Each row is a point on a landscape with many valleys, with its height.
A ball rolls from a point to whichever of its 5 nearest points has the largest drop for the distance, and stops where none of them is lower. Distance is the straight distance between rows; heights are no part of it.
z_948: [150 154  67 134 145 117  35 133 182 200]  h=62.4
z_304: [123 134 171  99 111 133 215 127  96  82]  h=17.7
z_259: [124 118 142 141 128 126 121 132 120 127]  h=24.9
z_481: [161 118 131 126 116 125 181 117 117  95]  h=3.3
z_816: [148 135 151 100 109 126 194 125  96  82]  h=3.2
z_193: [ 97 130 157 151 132 126 143 117 123 112]  h=24.6
z_32: [ 92 144 104 131 144 120  53 140 170 187]  h=19.8
z_74: [120 133  92 128 146 113  54 145 167 185]  h=35.0
z_131: [ 68 132 168 156 136 135 122 117 121 127]  h=12.0
z_58: [ 61 135 165 151 137 135 101 124 120 135]  h=11.3
z_222: [154 108 133 132 118 119 136 131 125 117]  h=45.8
z_892: [133 123 161  88 120 139 233 130 102  74]  h=6.7
z_482: [118 155  86 133 151 111  33 133 177 197]  h=6.4
z_694: [123 137 168 109 104 123 198 123  92  84]  h=5.2
z_972: [206 113 119  83 110 130 216 135  96  84]  h=3.5
z_397: [151 106  85 133 142 129  88 141 163 158]  h=21.7
z_847: [ 92 151 164 144 123 135 154 109  95 101]  h=61.8
z_530: [ 98 144 155 144 132 135 156 109 101 102]  h=52.2
z_327: [107 125 148 143 131 129 108 133 121 131]  h=13.2
z_310: [201  98 120 115 119 123 180 129 130 105]  h=16.2
z_320: [124 111  97 138 145 132  81 135 161 168]  h=19.9
z_144: [ 99 139 108 147 150 141  76 127 152 158]  h=7.4
z_545: [ 97 153 172 129 116 130 169 118  89  95]  h=8.0
z_871: [ 77 147 140 150 147 141  81 126 127 150]  h=7.9
z_383: [125 146  87 134 142 117  35 134 171 194]  h=34.8
z_993: [ 46 160 140 156 147 148  65 119 138 162]  h=23.8
z_212: [165 106  96 138 131 127 103 137 127 136]  h=24.8
z_147: [161 106 123 130 120 120 129 135 128 121]  h=58.7
z_587: [137 110 136 138 123 125 126 132 121 124]  h=36.8
z_845: [ 67 152 123 147 151 146  70 124 158 165]  h=7.2
z_333: [ 66 141 157 150 134 139  82 129 119 150]  h=9.9
z_134: [114 123 124 147 132 133  93 129 121 140]  h=4.4
z_710: [ 68 159 119 140 152 123  37 135 176 185]  h=20.5
z_521: [124 142 162 114 111 131 187 125  88  87]  h=4.7
z_281: [145 125  74 120 143 115  52 142 170 185]  h=52.4
z_353: [ 81 129 163 150 132 130 105 126 119 132]  h=11.9
z_162: [101 136 177 106 114 144 218 123 101  74]  h=42.2
z_143: [167  98  81 135 134 131 105 134 144 137]  h=22.0
z_60: [104 134 177 107 110 129 197 119  97  82]  h=44.7
z_384: [205 116 112  97 116 131 198 124 113  84]  h=3.1
z_382: [134 112 145 141 124 123 145 127 126 117]  h=40.3
z_974: [174 120 139  83 105 129 212 139  91  81]  h=3.0
z_349: [ 82 138 117 154 152 143  74 123 151 159]  h=5.6
z_399: [145 132 139 131 114 134 179 115 101  98]  h=7.3
z_191: [112 122 150 146 129 126 150 117 123 110]  h=39.0
z_246: [190 119 113 108 110 130 199 117 110  89]  h=2.6
z_751: [ 94 126 162 146 133 131 125 120 121 123]  h=14.6
z_679: [154 109 116 137 121 123 109 133 118 127]  h=34.3
z_804: [125 134 146 141 124 126 163 112 106  98]  h=37.5
z_241: [ 91 146 182 120 113 126 187 116  89  90]  h=78.1
z_221: [193 111 116 118 121 123 186 123 122  97]  h=3.8
z_255: [105 123 102 140 145 132  78 127 163 164]  h=11.7
z_744: [ 97 158 101 137 144 114  39 137 171 191]  h=22.1
z_979: [160 102  85 137 137 129 100 130 148 144]  h=21.0
z_758: [112 125 110 144 146 141  87 128 136 149]  h=12.1
z_933: [141 137  76 124 145 117  42 139 174 188]  h=58.2
z_664: [150 108 135 135 123 123 164 124 127 106]  h=19.0
z_960: [ 43 165 133 153 153 140  58 122 172 171]  h=19.6
z_114: [192 120 122  94 112 127 204 129  99  87]  h=2.7
z_201: [182 103  95 131 119 122 112 137 123 127]  h=3.6
z_27: [189  96 123 120 113 112 156 130 133 111]  h=54.5
z_24: [ 80 141 167 158 133 136 141 110 117 114]  h=16.0
z_723: [119 114 152 141 123 125 129 128 125 122]  h=26.6
z_47: [100 129 103 134 144 128  64 139 171 175]  h=16.4
z_651: [140 127 158  91 107 134 217 131  96  77]  h=4.2
z_30: [154 137  63 128 143 115  49 135 166 189]  h=64.7
z_100: [139 113  92 137 142 134  93 127 144 147]  h=18.4
z_316: [135 113  90 130 139 118  71 148 172 172]  h=30.6
z_112: [179 121 122 114 117 129 189 121 106  92]  h=2.5
z_70: [171 105 129 130 120 117 162 126 127 106]  h=21.5
z_424: [161 116 148  76 108 135 224 137  92  79]  h=4.5
z_966: [107 149 166 126 110 128 175 118  92  92]  h=68.2
z_622: [175 129 127 105 111 130 192 123 101  87]  h=2.4
z_507: [ 92 154 110 135 143 118  40 133 178 190]  h=20.3
z_882: [131 140 152 110 107 128 186 121  94  84]  h=6.8
z_709: [114 150 154 137 116 130 162 109  97 101]  h=4.9
z_780: [136 123 111 139 125 132  98 131 121 137]  h=15.7
z_159: [192 113 129  74 109 131 220 140  94  81]  h=4.8
z_716: [103 131 117 149 138 137  87 125 128 146]  h=9.7
z_441: [ 80 142 110 136 148 130  55 132 177 185]  h=19.1
z_925: [161 127 151  93 106 129 203 132  93  83]  h=2.9
z_739: [167 121 145  89 104 125 205 127  93  83]  h=2.8
z_385: [ 92 134 139 145 133 135  88 129 121 147]  h=9.8
z_561: [112 126 104 134 143 121  66 137 167 179]  h=22.4
z_228: [134 121  92 123 140 116  59 145 169 179]  h=40.8
z_941: [174  99 114 122 116 115 131 136 125 119]  h=75.1

Call two points neighbours if one is among the 5 nearest of the other. Go from one point of each pair to the other, from neighbour to neighbour, staying as low as possible. Name the highest point that can't be avoided.
z_134 / z_482 => z_507
z_134 / z_622 => z_191
z_349 / z_134 => z_716
z_201 / z_349 => z_979

Where does a ball stop that starts at each point below?
z_320 => z_349
z_162 => z_622
z_222 => z_622
z_241 => z_709
z_679 => z_134
z_32 => z_349
z_966 => z_709
z_925 => z_622
z_710 => z_349
